A landscape with many valleys, sampled at points; each row gives a point and its height.
A ball rolls from a point to the lowest of its 5 nearest points, and stops where none of them is lower. Distance is the straight distance between rows; heights are no part of it.
zur: [124 137 157 157  80 146 186  90]  h=1.98
gib: [146 151 152 147 114 140 143 162]  h=1.96
dag: [134  91 129  96 123 186 141 172]  h=1.51
sugiv: [151 168 158 105 127  76 161  86]  h=4.75
musad: [141 108 171  81  86 156 199 125]  h=3.93
kefat: [136 128 116 173 149 144 103 150]  h=5.15
boku: [145 122 172  86  90 161 173 164]  h=4.46
ruf: [111 118 138 133  79 159 210  84]  h=2.83
fopez: [139 148 104 125 159 104 102 148]  h=0.37
kevi: [115 141 151 132  77 144 203  93]  h=2.32
kom: [136 118 124 158 121 178 111 163]  h=5.81
lazaf: [139 141 119  73 187 139  82 116]  h=1.43
rugu: [ 99 124  77 103 153  87 101 116]  h=3.27
Fabu: [130 165 130 128 103  73 179  78]  h=5.43
ruz: [142 146 126 152 135 119 117 159]  h=3.35
dadu: [150 150 125 102 178 105  98 123]  h=2.91
lok: [158 168 162  99 152  87 131 101]  h=3.82
Sut: [ 85 106  84 152 109 146 115 149]  h=4.53
gune: [120 144  93 129 138 102 103 157]  h=0.55
tak: [132 150 158 148  85 124 176 108]  h=0.95
dod: [109  83 105 111 124 187 128 162]  h=3.77
zeme: [161 141 136 152 169 119  94 119]  h=3.88
nal: [ 95 102  80 156 156 103  83  95]  h=3.96
pitu: [ 81  95  90 171 113 128 108 122]  h=3.45
Nobeg: [ 79 110  91 102 143  75  97  89]  h=3.08
bobir: [137 151 154 108  80 135 163 195]  h=1.92
bavu: [ 92 117  78 153 123 111 104 138]  h=4.92
fuli: [161 151 166 167 117 129 142 123]  h=3.98
danad: [119  85 110 100 127 192 131 162]  h=3.34
rog: [131 132 106 156 147 129 103 146]  h=4.34
gasa: [136 125  97 130 184 120  81 118]  h=2.93
Gudip: [139 124 161 138 103 174 152 159]  h=4.83
fogis: [ 79 104  94  86 150  94  86  79]  h=3.36
fidob: [155 166 161 135 107 100 153 124]  h=3.01
bofer: [148 124 116 181 154 150  96 142]  h=5.05
Febun: [145 164 165 121  86 119 165 165]  h=2.35
sifes: [153 149 151 144 131 117 131 137]  h=3.61
fepi: [102 120  74 128 159  97  89 115]  h=3.00
rotub: [ 73  86  94 174 106 147 107 118]  h=2.48
fidu: [139 171 149 132 100  81 181  95]  h=4.49
kalu: [146  95 177  87 103 167 180 117]  h=3.99
veb: [ 96 104  86 179 139 134  89 119]  h=3.67
domop: [ 86 120  99  74 173 161  80  87]  h=4.93
zuna: [134 133 107  87 184 131  80 103]  h=0.44
luriv: [126 123  98  99 194 135  76  98]  h=2.56
lisil: [145 141 168 163 100 141 163  98]  h=3.11
kupa: [ 69  79  95 158 105 153 110 121]  h=0.43
Geku: [152 156 159 144 103 120 145 152]  h=2.42
lefi: [154 164 136 121 146  99 120 148]  h=2.98
gal: [164 152 141 124 160 102 110 127]  h=3.33
gimet: [115 119  95 158 128 151 110 156]  h=5.20
zemu: [117 163 124 148  93 102 190  84]  h=5.67
Rok: [151  95 154  87 120 176 151 159]  h=3.32
feke: [115 144  88 114 138  94 111 160]  h=2.26
Dufe: [ 79  96  96 135 145  85  90  82]  h=5.69
Robif: [125 143 103 137 121 121 117 177]  h=3.10
Gez: [145 154 145 128 106 119 143 184]  h=0.77
zeva: [ 76  92 103 160 118  89  92  86]  h=1.91
kizal: [ 72  93 115 162 101  92 106 101]  h=4.51
Soki: [160 146 139  92 183 117  99 109]  h=2.38
Motuf: [148 150 169 163 104 116 160 102]  h=2.02
dulaf: [124 128  91  93 175 115  91 114]  h=1.58
Risos: [ 92 111  82 105 167  97  90  99]  h=2.45
bok: [149 152 123  93 179  98 102 126]  h=2.88
raden: [109 125  98 142 113 142 112 170]  h=4.21
munaf: [138  98 139 112 121 188 129 165]  h=3.29
rul: [167 150 154 159 145 114 121 114]  h=4.96
lev: [ 79  92 124  92 131  77  87  63]  h=4.26
Gak: [136  92 166  86  90 156 208  93]  h=3.53
Rarog: [134 122  96 172 174 137  77 112]  h=3.92
kuv: [ 80 120  82 116 132  72 103 121]  h=4.03
Tesel: [147 158 162 132  91 122 158 151]  h=2.71
Gid: [150 114 165 127 115 188 147 143]  h=5.36
pugu: [144 155 115 135 131 116 112 167]  h=2.36
mugu: [117 127  85 142 152 107  91 139]  h=2.61
bokur: [163 140 155 172 136 142 115 121]  h=6.08
Saro: [151 163 167 132  97  96 166 145]  h=3.12
monu: [152 152 170 151 114 115 150 126]  h=2.64
lig: [160 163 168 121 137  89 142  98]  h=3.68
rokon: [136 144 175 126  75 141 185 134]  h=2.46
ver: [157 156 149  79 169 117 109  99]  h=2.99
geg: [127 130 124 126 110 149 132 185]  h=3.94
kotu: [132 118 134 137 109 172 128 175]  h=4.81
Vivi: [151 145 119 121 173 115  94 129]  h=2.41
gesu: [134 105 167 106  90 172 192 100]  h=3.64
vurir: [167  85 174  56 126 135 182 138]  h=4.33
dafe: [ 99  85  99 129 118 191 121 157]  h=4.50
neret: [144 163 156 136 118  85 165  89]  h=3.38
gof: [ 94 122  83 139 127  97 114 143]  h=3.97
vud: [154  92 174  74 114 168 170 140]  h=3.95
Kiga: [151 125 171 155 114 172 139 142]  h=6.40
fibeb: [145 133 178 145  99 156 163 133]  h=1.27
zoke: [148 108 160 103 113 189 157 156]  h=4.04
kunap: [109 114  91 179 142 146  99 138]  h=4.22
bam: [144 119 168 107  90 171 162 164]  h=4.12
kuvo: [ 79 110  92 143 124  85 100 110]  h=4.70
mavi: [117 129  79 134 152 101 104 135]  h=1.69
burur: [120 113  90 121 193 125  76  91]  h=3.16

For each start below, name the point where the ball stops.
Tesel: Gez
Gid: dag
monu: tak
zoke: dag
kunap: kupa
bam: dag
Saro: Gez
Robif: fopez
Nobeg: zuna
fuli: tak
boku: dag
kuv: fopez
bok: zuna
Rarog: zuna
rugu: fopez
Gak: tak
fogis: zuna
rog: fopez
sifes: Gez

Call two points neighbours if one is among the 5 nearest of the other. Go from one point of each pair to the other, from neighbour to neighbour, staying as low as possible. Name the highest point that can't be avoided.
zuna, fopez: Vivi
Gez, tak: rokon
zeva, kupa: pitu
dag, fibeb: vud
